Each row is a point on a landscape with many valleys, with its height.
From any point a ball takes the steepest step (drop divided by distance) to one of its 2 nearest points. It stops when none of these is lower. Distance is the straight distance between rows; heights are no part of it.
<167> h=62.5: [  1   1 -41   6 -41 -15  21  11  -6 -13 -18   9 -18 -57  13  11   0 -10
  37 -11 -28 -21   3]
<3> h=29.6: [ 30  11  47  -6   2   2   3  -8  -1 -10 -29 -33  12  14  -6  14   4  46
  45  -4   3  -4 -19]
<843> h=14.8: [-24   6   8 -22   8  29 -26 -28   7  26  43  35  -4  27   7   2  -3  -2
 -38  10   0  10  10]
<291> h=42.2: [ 24  58  -2  -5  11  25 -17  32 -20  -9   1  20   2  30  16 -28  24  13
 -34  19  12  11  -1]
<11> h=44.7: [-25  30 -24 -27  -1  15 -13   5 -29  20  10  14  24  48 -12 -12  30   7
 -14  37 -12  17 -16]
<687> h=73.0: [ 19  22   1  37 -10 -22  11   0   6   8  -4  41  12 -55  19 -22 -22 -33
 -13 -36  -1  20  18]
<730> h=31.8: [ -2  12   9  20  39  35 -10   3  25  -4  26 -23 -16  21   8 -20 -11  -7
 -46  31  19  10  10]
<799> h=32.0: [-54  16 -22 -27   2   4  -8  -6 -10  38  31  33  10  38  -9 -10  18   0
 -17  19   0  18   1]
<92> h=48.7: [  6 -50   5   3 -46 -17  -6   3 -24  -5  -3 -22  -3 -12 -17  53 -26  13
  17 -20  -4  -4 -28]
<55> h=49.4: [ 46  23   5  12 -26  13 -13 -11 -35 -15 -24  -1   1 -18  24  14   4  16
  25 -12 -20  20  -5]
<736> h=50.6: [-48  21 -39   0  19 -17  51 -25  -6 -13   7  65  27  -7  -4  -5  24  -8
  23  24 -41 -54  10]
<131> h=26.0: [ 10  21 -17  -5  -3 -18   4  15  15  16  -8 -19 -22 -21   5  -5  -1  -2
  -5 -15   2 -10  -8]
<72> h=41.6: [-16  33 -14  17   7   5  -7  -3 -38   8  11   3  14 -13  18 -10   5   5
 -18  -8 -10  35   8]
<373> h=38.6: [-13 -35 -28  14 -37 -16   6   9 -11 -39 -18 -45   9 -13 -10  26  20  37
  11   0 -21 -20 -14]
<652> h=61.0: [ 12 -43   8 -30   4  -4 -27   4  14  -8 -20 -57 -18  -1 -32  25   2  15
  40   1  27 -14 -10]
<470> h=34.7: [ 14  17  51  -6  -1  17  13 -10 -41 -19 -36 -13  24  16  -1  15  10  50
  39   9 -12   8 -14]
<760> h=52.7: [ 51 -10  47  10 -19   2 -18 -23 -55 -17 -26   3  11 -15   9  15 -22   4
   8 -28 -10  39  -3]
<402> h=51.8: [  3 -25   3   2 -35 -23 -13  -3 -22  14  -4  -6  -3 -26 -20  33 -37 -10
  16 -27  -6  22 -21]
<771> h=43.0: [-40  25 -14  -9  38 -31  49  15  13  16  11  55   6  -5 -15   0  -5  -9
  -5   4  -3 -68   3]
<384> h=61.9: [-41  51 -27   3   2  -3  26   0  -8  17  27  79  22   9  22 -29  30 -10
 -21  15 -17   1  26]
<54> h=57.6: [ 15  -3  29  15  27  38 -38   1  -4 -43  26  -4   3  -3  21  -7 -29 -20
 -48 -20  36  17  15]
<417> h=77.7: [  8  -7  48 -21  38  10  -5   9  -3  16 -26 -44   5  27 -19 -15   9  19
  50  27  38  16  24]
<753> h=66.1: [ -4  -3 -37   5 -18 -43  24  18   4   2 -28  28   2 -72   1  -4  -7 -23
  44 -26 -12 -24  17]
<193> h=25.9: [-57   1 -16  10   5 -29  20  -2   9   6  18   2  17 -32 -23  13 -19   5
   3  -7   1 -12  -5]
<569> h=70.7: [ 38 -57 -28 -27 -14 -31  -8  -7  40  17 -19 -19 -18 -14 -17   2   7 -28
  23 -54   2  -8 -11]
<30> h=56.0: [ -8  20  14 -14  11  33  -7 -24 -24  -4   5   4  24  56  -7   3  18  23
 -14  34 -20   9 -26]
<635> h=58.2: [ 41 -16 -26   4 -50 -28   3 -11  -6   8 -23   2  -8 -41   8   4   4 -27
  40 -40 -31  13  -2]
<608> h=53.0: [ 43  -3  56   0  33  22 -40  15  -8 -32  -8  -5   9  14  19 -21  -2  -2
   3 -14  62  20  39]
<797> h=38.7: [-32 -37  -7   2 -25  -1   9 -15  -4 -12  24 -25  -6  34 -11  43   0  32
 -13   8 -23 -23 -31]
<726> h=81.3: [ 12 -16   2  23   4 -44   4  25  41  43   3  20 -28 -19  17 -32  -8 -31
  -4 -22  47  18  38]
<787> h=67.6: [-24  45 -26 -20 -17  24  11 -27   0  -1  17  52  25  33  16 -36  41 -14
 -41  17 -29  11  10]
<362> h=50.9: [ 50 -26  61  -9   4   0 -20 -17 -35   2 -35  -7   6   0  -7  13 -28  -1
  25 -25  15  35   3]
<357> h=83.4: [ 10 -10  15  35  12  -6  -2  30  37  17  18  15 -39 -14  29 -27  -2 -22
 -34   0  58  21  45]
<796> h=29.3: [-45 -27  -5   7 -10  10  19 -31  27   0  36 -11  -9  25 -12  26 -10  14
 -28  14 -27 -20 -27]
<10> h=42.0: [-45  10 -12  -3   5 -17  38 -16  10   7  23  68  12 -20 -11  18  -4  -4
   4 -10 -28 -58  -8]
<115> h=79.2: [  4  10 -19  47 -34   0  31 -12 -12 -28   4 -22  -4   5  22  14  13  29
   3   8 -44  -9 -19]
<159> h=72.1: [-31 -31  14 -28  25  11 -17  -3 -51  17   2 -36 -18   9 -28  26 -20   9
  16  27  20  12  -1]
<240> h=72.9: [ -6  30  -9   6 -20  33  13 -37  -5 -26  17  30  12  26  26  -2  23  11
 -42  11 -47   1 -10]
<354> h=33.2: [ 25  59 -14  -2  -5  22  -1  15 -13 -15 -15  -5   5  19  16 -25  32  11
  -9  26 -16   0 -15]
<57> h=18.4: [-31   0 -42  -2 -22 -17  42  25  21 -35 -21  -5  -3 -40 -11  13   9  17
  -9   4 -27 -51 -10]
<462> h=33.6: [ 39   8  17 -10  10  -2 -23  10  16  22  -6 -26 -26   6   6  -8   0   0
   8  -9  26  10  -2]
<431> h=70.0: [ -3  31 -14  28  -4 -25  38   3  -4   9  -2  55   7 -59  12  -3 -19 -31
  19 -15 -16 -22   9]
<775> h=40.2: [  8   3  15   5  43  57 -21   3  12   8  23 -24 -10  28  -1  -3  -3  -5
  -8  49  21   2  16]
<175> h=57.2: [-46  40 -34  -1  15 -13  41 -23   4  12  18  72  26  13  -1 -31  33 -17
  -4  24 -30 -27  19]
<65> h=45.7: [ 15  24 -13  26 -16   8  -8 -11 -33  -9  -4   7   5 -34  32  -1   3  -2
   2 -17 -22  35   7]
<856> h=19.1: [-32 -22  10  24  20  20  11 -35  24  11  39 -16  -8   4  -5  18 -33  -8
 -28   8  -1  10  -6]
<398> h=51.4: [ 51   0  10  10 -12 -21 -38  23   3  13  -7  21 -14 -10  26 -28  -2 -28
 -17 -40  24  41  26]
<709> h=60.8: [ 14   1  38   7  20  45 -19 -28 -20 -36  17   2  15  22  14  10 -14  18
 -40  -6   6  13  -3]
<877> h=34.4: [-45  36 -28  32  10 -19  26  -3  -5   3   9   8  18 -23   0 -14   3   1
   1  -3 -18   6   1]
<785> h=74.1: [ 36 -41 -28 -34   0 -37 -18  12  24  37 -11  -5 -23   4   0 -20  16 -30
  29 -49  15  12   2]
<286> h=39.8: [ 64 -17  28 -15   7   6 -37  16  19  30  -9 -10 -29   8   1  -3  -8 -22
  27   2  37  14  16]
<424> h=55.4: [ 14 -39  19  -9  17  25 -10  -6  12   0  -8 -60 -20  -2 -25  32 -12   0
  43  26  21 -25  -3]
<32> h=46.8: [-25  19 -47 -10 -11 -25   8  38   9 -14 -28 -31   6  -1 -22 -22  29   5
  -8  30 -13 -22 -20]
<79> h=48.6: [ 19  -7  23   9  29  40  -3  -5  19   4   9 -56 -19  16 -14  14  -8   3
  17  41  20 -14   2]
<875> h=56.3: [ 14   3  68 -10  42  40 -15  -4 -21 -30 -20 -11  27  17   9 -11 -10  20
   2   4  41  23  24]
<18> h=54.7: [ 30   1  15  19   1   2 -29  13   8 -19   9   9  -1 -22  27 -22 -22 -32
 -40 -41  40  28  25]
<382> h=78.3: [ 21 -22 -21  -9  -5 -58   6  30  33  47  -9  21 -27 -16   8 -32   7 -33
  10 -45  20   5  23]
<851> h=27.9: [ -8  17   8   1   7  11  -6   2  11  20  35  55  -3 -16  15   0 -24 -16
 -39 -15   4   7   2]
<406> h=47.0: [ 67 -27  25  -1  -6  -1 -45  24  17  22  -1  23 -19   4  11 -24 -13 -40
  -3 -21  40  43  33]
<360> h=35.5: [-58  -6 -16  -3 -14  -2  24 -34  31   6  21  15  15  35 -15  -3  14   3
 -28  18 -45 -25 -21]
<598> h=49.3: [-18  -7  13  -5 -11   6   6 -14 -31 -12  -2 -25   8  42 -18  30   6  39
   7  22 -27  -4 -36]
<452> h=66.3: [ 35 -73  -3 -32  14 -10 -23 -16  24  11 -21 -42 -11   8 -20   8   5 -12
  51 -26  24  -1  -2]
<810> h=24.7: [  5  -4  18  24  19  22   4 -24  31   2  21 -32 -20 -10   6   7 -30  -2
 -31   3  14  16  -4]
<438> h=15.3: [-36  -3 -27  -9   0 -31  -2  25  18  12   4 -20  -9 -28 -19   2  -9  -1
   0  -5  17 -17  -3]
<61> h=34.2: [-27  24   3   3   6  -1  17 -19  27  24  33  61   1 -12  10   7 -18 -12
 -26 -15 -17 -23  -2]
<589> h=31.3: [-53  17 -32 -18  12 -29  21  48  13  22   8  30  -8 -11 -12 -10   2   3
  -7  15  17 -37   7]
<471> h=75.2: [ -3 -23  29 -22  29  -5 -22   2 -38  26 -21 -42 -14  13 -19   8  -9  12
  32  12  32  26   8]
<288> h=44.9: [ 15 -61 -15   4 -54 -34   3  -1  -3 -18 -20 -37  -3 -22  -6  37   7  16
  18 -32  -3 -15 -11]
<365> h=21.7: [-58  13 -42   3 -15  -7  41 -11  20 -11   8  14  12  10  -8  -4  14   2
 -15  19 -48 -34 -27]
<356> h=19.5: [ 36  41  17 -11   2  10   3   8  12 -16 -25 -23  -5  20  -2  -7  17  31
   8  16  -8 -19 -27]
<501> h=48.8: [ 44  33  27   2  21  16 -32  29   4 -26  -7   2   1  20  22 -32  14  11
 -24  -2  43   9  21]
<197> h=76.1: [ 10  19   5  31 -15  31  12 -31 -21 -42  11  -3  16  29  24   6  18  28
 -30   4 -44   2 -22]
<601> h=28.9: [-33 -27 -44  16 -42 -15  32  18   4 -47   3 -11  10 -22   0  26  13  33
  -3   8 -35 -44 -10]
<696> h=46.9: [ 72 -42  47 -31   8   7 -25  -9   6  25 -23  -2   4  14 -13   0 -15 -20
  55 -24  23  27   8]
<716> h=57.5: [-35  -8 -25 -14  14 -15 -13  33   7  -1 -12 -52  -2  21 -26 -20  13  -2
  -9  41  13   2 -16]
<744> h=59.6: [ 11 -10  74  -5  36  71 -12 -21 -15 -37  11   3  20  20   7  19 -24  13
  -7  10  23   3   9]
<27> h=55.0: [ 32 -16  -4   6 -43 -35 -16  -4  -9  17 -22   6   2 -30 -14   6 -25 -32
  26 -41 -16  36  -4]
<759> h=33.1: [-36  24 -56  -3 -18  -7  40  33   8 -28 -22  -8   2 -16  -2 -10  16  -2
  -4  37 -43 -37 -16]
<426> h=65.4: [-53 -18 -16 -17  29   4 -16  17 -18  12   5 -41   0  30 -32   5  -3   0
   0  50  15  12   1]

Two balls start at each pair of points below. Name the first point that both come to, or write none.
<709> and <362> | <286>
<357> and <608> | none
<402> and <471> | <57>
<687> and <760> | <65>

Call two points neighbours if one is among the 2 nearest of the other. Go from one point of each pair to the other, from neighbour to neighbour, staying as low as possible. Name the highest point that can't be avoided.
<356> and <856> | <598>
<438> and <843> | <771>
<796> and <843> | <30>
<365> and <856> | <360>
<57> and <365> | <759>
